Points on a hilly landscape, in no order, each with its height.
From any point a ball rolls to the lowest of the 2 points nearest to it. It stops when none of these is lower. Distance is the straight distance between rows; heights are no part of it.
q657: [137  99 137 159  54 148 130 162 103 138 106 208  71 126  39 140 121 148
 115 123 104 139 141 168]  height 771
q198: [149 157 119 139 124  89  98 174 106 117 139  90 131 121 139 139 119 121
 152 144 145 111 137  88]  height 536
q448: [ 79 170 142 132 158 121 141 135 150 120 133 130 149 127  58 130 156 111
 130 130 127 126 137 133]  height 743
q818: [187 116 170  94  79 176 150 101 125 108 128 162  78 114 110 105  75  92
 143  85 170 126 145 151]  height 449
q614: [ 83 158 123 151 136 156 164 149 112 115 111 165 162 125  57 130 172 121
 115 166 102 124 142 131]  height 801
q64: [ 80 158  33 173 134  86  67 153 129 176 161 103 208 106 150 155 159 126
 119 134 118  82 144 147]  height 682
q754: [112 174  98 142  92  89  82 148 158 145 153  77 116 106 138 150 159  98
 133  89 151 104 130 180]  height 602
q124: [ 68 148 145 132 189 107  79 127 175 113 164 140 182 125 113 129 153 129
 125 142 111 142 115  91]  height 512
q328: [132 132  67 110 121 116 118 156 136 121 112  87 148 128 169 130 157 123
  91  83 146  82 134  98]  height 793
q322: [172 125 175 103  87 189 173  98 119 113 108 112 106 105 130 118  99 101
 147 120 158 135 137 140]  height 539
q50: [ 92 147  58 156 124  72  54 126 154 147 163  97 169 112 177 124 185 116
 100  89 145 109 109 143]  height 676
q187: [101 161  66 135 142  78  89 180  78 146 136 120 163 147 180 168 102 118
 124 146  95  86 172 131]  height 597
q285: [125 150 160 104 137 127 140  98 153 125  81  94  68 122 112 125 103 177
 107 101 141 143 107 130]  height 357
q116: [128 136 130 152 113 171 172 127  85 124  96 171 142 132  76 119 140 117
 129 169 122 115 153 139]  height 851
q377: [173 141 107  83 102 127 125 124 115 111 104 103 130 103 197 118 101 127
 113  91 179 108 102  93]  height 689
q185: [167 128  51  94 123 105 132 145 130 126 117  94 154 122 194 120 130 133
 104 104 171  93  95  84]  height 744
q462: [ 70 146  75 114 165  56 138 157 142 153 136 114 170 127 185 164 120  99
 113 145 126 113 138 132]  height 226
q226: [100 126  90 111 149  93  87 190 107 125 151 112 172 132 171 172 121 123
 108 151  99 100 168  87]  height 544
q588: [ 93 162 143 167 131 147  93 172 164 108 126 154 143 142  63 137 130  81
 124 106 139 143 183 139]  height 658
q616: [162 134 143 139 108 162 170 123  97 102 117 176 110 129  70 105 120 104
 133 136 147 119 149 152]  height 893
q744: [116  60  95  82 143 100 108 123 169 119 179 126 134 142 183 119 160 129
  99 151 106 150  89 119]  height 410
q439: [167 103 156 113 108 176 143  88 101 156  87 154  50 106  65 142  71 180
 130  92 131 137 146 170]  height 869
q470: [126 151 129 125  86  91  93 163 140 101 140  86 104 110 125 154 127  88
 137 110 136 123 140 177]  height 537
q66: [ 84  69 183 139 165 124  85  76 200 131 173 128 158 114 150 107 172 156
 114 119  94 190  88 127]  height 443
q16: [135 135 170 109 129 163 156  85 163 152  74  80  74 102 139 139  93 178
 109 122 131 155  99 157]  height 242
q145: [146 149 166 123 124 149 134 109 109 113  80 113  75 123  99 120  99 180
 120 111 140 133 137 113]  height 334
q405: [141 145 100  95 163  79 154 118 133 119 139 110 142 132 183 115 119  93
 148 139 169 128  95 113]  height 251
q370: [110 154 146 138 140  82 107 153 149 107 141  94 125 127 114 131 136 139
 147 135 143 138 106  88]  height 611
q129: [ 80 124 162 169 107 162 113 105 155 137  74 132 113 101  62 142 162 198
  82 135 103 138 108 148]  height 603
q675: [156  66 140 138  53 161 147 114  84 152 115 221  68 122  64 130 124 158
 127 123 118 110 141 169]  height 805
q764: [ 45 118 103 106 188  68 110 144 162 150 149 143 177 131 180 164 132 104
 113 137 108 143 136 128]  height 288
q782: [155 113 156 151  63 191 177  84  81 132  78 166 103  97  97 115 130 153
 132 150 145 104 111 171]  height 594
q575: [158 109 170 115 129 158 159  98 169 137 106  73 100 121 177 118 116 176
 126 121 120 148  86 122]  height 355
q67: [169 116 162 159 126 199 177  76  98 129 127 109 137 142 123  90 122 177
 137 147 106 100 117 119]  height 547
q823: [160 141 128 131 139 136 124 139  76 132 109 152 127 139 153 144  73  61
 166 125 176 116 189 103]  height 340
q554: [ 79 177 125 148 181 105  83 159 166 123 159 133 174 140 128 144 138 118
 124 133 130 126 151 105]  height 554
q305: [179 122 152 105  90 136 134 134 103 109 141 152  92 128 133 125  78  61
 159 101 176 125 162 156]  height 350
q728: [ 80 109 178 138 162 110  77 103 185 111 174 139 166 114 114 125 157 141
 118 137 101 166  85 108]  height 474
q419: [122 137 147 139  95 180 193  68 128 152  89 119 119 106  98  97 157 168
 133 117 120 101  75 192]  height 511
q493: [133 124 149 134 159 156 152 155 111 119 128 136 159 151 127 150 106 126
 136 177  84 153 172  80]  height 386
q579: [168 118 124 116 118 135 116 125  88 138 135 171 124 140 145 122  65  35
 177  96 180 115 183 133]  height 236
q767: [103 130  29 130 128 102 133 159 117 152 113  92 167 119 154 151 142 112
  93  90 141  65 152 111]  height 836
q567: [122 138 135 144 127 160 186  75 141 132 103 127 127 126 100  92 183 159
 112 146 118 122  87 147]  height 423
q768: [122 175 144 119 146 110 125 129 145 105 135 106  97 128  77 117 140 123
 135 108 144 118 126 122]  height 681
q261: [140 134 159 161 102 134 108 163 110 103 108 154  85 146  69 124 115 114
 127 111 121 160 165 129]  height 776
q262: [120 117 129 142 169 141 151 128 161  99 149 132 157 154 117 106 152 161
 116 198  78 156 105 101]  height 208
q283: [171 118 159 110 142 191 159  96 127 123 134 107 132 147 153  98 112 148
 132 144 110 121 140  87]  height 460
q161: [ 85 192 125 185 151 130  57 182 167 118 144 131 170 135 114 148 118  91
 134 113 142 147 167 131]  height 604
q121: [138 103 118  83 150 133 137 113 159 110 163  91 132 141 186 129 156 131
 116 142  94 139 104 105]  height 473
q975: [174 127 161 131 147 174 151 102  83 113 122 128 124 152 125 108 109 129
 143 129 125 121 160  70]  height 359
q98: [112  84 136  77 136  98  96  98 175 156 132  96 112 112 181 129 148 170
  90  76 114 178  67 130]  height 507
q861: [169 133 160  87 111 157 154 110 125 102 101 103 119 107 170 121 104 103
 127 112 165 132 118 113]  height 615
q48: [136 123 133  81 157  99 178 104 151 124 137 117 128 131 157 101 136 128
 146 129 146 158  69 115]  height 356
q581: [122 127 142 126 171 149 162 136 140 107 140 125 156 157 140 142 115 149
 135 212  92 149 141  99]  height 299
q195: [ 55  71 116 102 197  88 116 132 177 147 171 158 174 144 177 127 154 120
 131 148 115 172 112 119]  height 337
q140: [138 169  65 145 114  97 100 168  58 153 144 123 162 152 175 165 100  75
 147 144 120  95 178 152]  height 646
q366: [161 144  47 127 116  74 107 148  94 111 162 104 158 125 181 135 126 127
 126 150 139  82 105 129]  height 745
q19: [119 136 137 156 144 162 167  92 130 113 129 138 166 145 113 107 178 151
 111 182  85 132 105 136]  height 318
q308: [174 129 174 112 102 194 144  77 101 140 101 130  72 117  94 130  87 164
 119 105 109 123 131 187]  height 907
q319: [105 118 152 161  76 183 149 120 137 135  73 153  85 103  60 133 160 165
 101 125 123 126 130 172]  height 660
q430: [170 109 160 126 111 164 142  88  75 119 136 195 107 143  65  96  82  82
 156 113 143 116 151 133]  height 912
q542: [171 140 130 110  82 104 116 150 110  94 137 123  88 120 135 151 103  79
 144 112 152 118 150 167]  height 450
q849: [159  92 145 122  75 179 164 106  98 163  94 191  52 104  53 135 106 191
 111 100 126 123 138 180]  height 837
q190: [ 96  55 127  91 172 100  98 124 173 132 198 138 152 143 175 119 168 125
 136 139 100 172  96 119]  height 373
q632: [100  49 151 116 152 123 102  92 190 152 184 119 130 141 172  97 164 165
 128 115 102 179  87 136]  height 412
q600: [113 156 140 139 151 120 129 189 106 130 124 142 135 149 101 150 104  84
 169 149 127 134 175 105]  height 533
q513: [110 120  57  97 160  66 154 133 126 139 145 118 170 137 206 148 128  99
 135 151 144 119 108 129]  height 142
q466: [143 109 139  95 159 163 161  97 162 146 161  84 152 138 175 115 136 144
 132 142  88 123 122 110]  height 535
q46: [ 81 104 173 171 127 135 141 108 159 134 100 119 132 106  96 114 171 192
 110 149 112 160  80 134]  height 546
q465: [138 113 167 154  86 148 142 136 128 115  88 148  71 126  51 140 126 141
 112 119 123 151 155 158]  height 719
q665: [ 92  98 165 145 153  95 148 120 170 131 126 108 134 116 116 113 165 165
 142 150 130 183  74 106]  height 488
q900: [130  95 140 119 162 110 178 108 152 130 137 123 137 139 142  94 136 162
 157 165 136 162  68  96]  height 424
q724: [138 129  35 127 124  60  95 137 121 133 165  98 142 128 168 118 153 144
 106 128 132  97  80 131]  height 746
q321: [115 127  89 123 130  59  79 134 154 117 146 104 135 129 177 124 171 139
  94 102 137 128  83 131]  height 711
q26: [183 143 169 137 117 156 135  99  73 111  94 150  92 131  94  98 100 155
 133 108 144 118 136 100]  height 206
q107: [117 123 136 145  56 171 155 126 102 132  84 176  91  96  82 129 172 162
 118 157 119 110 115 175]  height 641
q997: [100 163  59 153 109  92  73 141 133 157 154  76 164 108 148 143 176 109
 123  99 142  80 123 156]  height 647
q631: [177 140 139 155 112 115  96 136  86 124 121 172  69 165  67 105 101  92
 153  93 131 136 158 124]  height 832
q76: [127 109 155  80 131 142 136 110 184 144 117  82 105 126 180 118 141 164
 111  88 117 154  75 116]  height 434
q34: [182 123 139 148 126 130 119 117  84 133 136 203  92 163  71 104  81  62
 181 104 138 129 163 116]  height 872
q654: [161 146  68 144  99  95 111 155  55 132 132 105 171 121 174 149 104 102
 137 140 147  83 146 126]  height 698
q800: [110 115 118 120 157 137 106 188 126 114 136 126 154 150 153 168 108 118
 119 161  96 136 180  69]  height 478
q712: [149 155 126 148 125 114 117 182  92 126 122 116 133 134 136 147 103  89
 178 135 160 115 171 101]  height 451
q473: [106 163 132 144 156 120 130 176  91 151 116 175 131 161  94 147  59  84
 167 135 116 133 203 121]  height 585

For each start below, name the point where the ball stops.
q744 -> q513
q616 -> q712
q366 -> q262
q161 -> q513

Call two points neighbours if one is among the 2 nearest of the other. Go from one point of each pair to the other, from neighbour to neighbour, staying as low as possible. Name the highest point that can't be avoided.
q712 and q26 -> q448
q513 and q16 -> q98
q16 and q262 -> q319
q16 and q26 -> q285
